Points on a hilly landscape, in no order, each with its height.
A ball rolls from a point to the lowest of its 3 nearest points, and stops where none of them is lower. Distance is the straight distance between rows; heights are no part of it.
tado: [-19   8  29 -39 -26   5  -3  22 -63  -7 -37  -3]  h=119
zefef: [-43  28  21 -29   3 -18   7  31 -34  -2  -2   5]  h=369
degin: [-41   9   4  42  35  -2  38  25  37 -21  51  28]  h=207
Ripi: [-46  20 -15  65  53  -8  48  14  61 -27  68  47]  h=242
pilim: [  2  -1  -3  35  33 -12  23  -1  50   0  38  25]  h=434
fol: [ 33 -18  -1  11 -24  40  -3 -22  -2  -9 -25 -19]  h=589
fab: [ 15   0 -16 -17  -2 -24 -18 -11   8  24   8 -12]  h=381
kis: [  9   0  -6  74  44   0  24  -5  68 -10  54  28]  h=461
gor: [ -2  -5 -10  -5  15 -29  -3   2  30  10  27  13]  h=550
numoz: [-28  16  -6  -7  27 -56   3  29  17  16  50  29]  h=391
lus: [21 -9  8 37 18 30 22 -3 49 -7 17 12]  h=185
bipen: [-13   1  17 -16   2   6  10  16  -6 -10   4   7]  h=389
kog: [  9   0  22  -2   0  28  21   3  -5 -18  -6  -3]  h=507
Numi: [ -3  -2  36  14   2  58  39  18  -4 -37 -19  -2]  h=542
geke: [  7  -4   5 -14 -13   8  -9   3 -16  -3  -6 -15]  h=515
Fas: [ 27 -14 -22  -4 -25   5 -21 -26  -8  15 -22 -26]  h=711
Neri: [-17  -3  12 -55 -44 -15 -40  13 -77  14 -36  -6]  h=387
kepir: [ 43 -18  -5  35  -2  52   9 -34  31 -12 -17 -21]  h=653
pidu: [ 32   5 -54   1  12 -61 -44 -45  33  51   8  -4]  h=422
midu: [ 24  -9   5  30   4  37  22 -12  24 -22   4  -9]  h=513
Pupu: [ 16  -4 -37 -28 -10 -47 -44 -33  -9  32   1 -13]  h=269
viv: [-11   3  36 -12 -24  49  10  19 -45 -26 -44 -14]  h=641
Non: [-41  19  -3  12  31 -22  24  23  30  -4  58  35]  h=270
zuve: [ 30   3 -38  26  24 -35 -18 -40  50  39   8  -3]  h=490
lef: [ 52 -11 -15  48   5  27   1 -38  52   8  -8  -9]  h=732
Dedel: [-36  11  17  50  43  20  52  30  32 -30  37  22]  h=167
Fezab: [-16   6   9 -32   2 -20   1  20 -15   1   7  12]  h=316
Bogu: [ -1 -10   9 -38 -35   3 -24  -6 -50  10 -37 -13]  h=287
paten: [  3  -2  43  -1 -13  80  37  16 -32 -47 -45  -6]  h=621
lamag: [ -2   7 -26 -36   0 -59 -33   3   3  27  17   5]  h=111
futu: [ 11  -6 -19 -35 -25 -33 -39 -20 -24  22 -14 -12]  h=396
fivil: [-20  15 -21 -13  14 -70 -13   8  28  36  47  23]  h=467
gabi: [-37  21  27 -65 -18 -30 -24  32 -71   4 -24   5]  h=258
Vopif: [  4 -21 -14 -20 -39  14 -36 -16 -45   6 -47 -37]  h=435
tusul: [ 14 -21   1 -15 -47  49 -19 -10 -53 -12 -48 -35]  h=514
laras: [ 31 -22  10   9 -40  63  -4 -22 -31 -22 -61 -33]  h=534
pir: [-29  17  33  -2  13  26  31  32 -20 -21 -15   4]  h=390
zino: [-40  16 -24  -1  28 -70   6  23  37  20  68  40]  h=502
boka: [-19  23  52 -16 -16  46  16  24 -58 -30 -45  -5]  h=643
lof: [-14   5   1 -48  -8 -45 -23  19 -31  25   1   5]  h=225
Fim: [-22   8  22  22  33  18  42  29  33 -34  21   9]  h=72
nam: [ 39 -11 -23  19  -8   2 -14 -37  22  18  -9 -17]  h=846
Sibef: [ -2 -25 -23 -31 -59 -17 -57 -25 -88  18 -63 -40]  h=34
reg: [12 -3 -3  4  9  2  4  3 20 -1 17  8]  h=541
dib: [ -2   4 -21  12  33 -53  -1   3  53  23  56  30]  h=517
fam: [-15   9  22   3  16  18  29  25   6 -21   8  11]  h=257
Mukul: [ 39 -18   8  17 -20  73  11 -27  -4 -28 -44 -27]  h=548
Rif: [ 46  -8 -24  52  35  -8   6 -28  73  21  29  12]  h=533
Gunot: [  0 -10 -23 -40 -36 -25 -48 -25 -53  24 -34 -27]  h=378

Where does a ball stop that starts at each point below?
nam: lamag
dib: Fim
zefef: lamag
Mukul: tado
Vopif: tado
gor: lamag
pir: Fim
kepir: lus

Two balls start at each pair of points below. Name the first point that both come to, or write -.
paten / kog: fam
zuve / futu: Pupu
Ripi / bipen: Fim
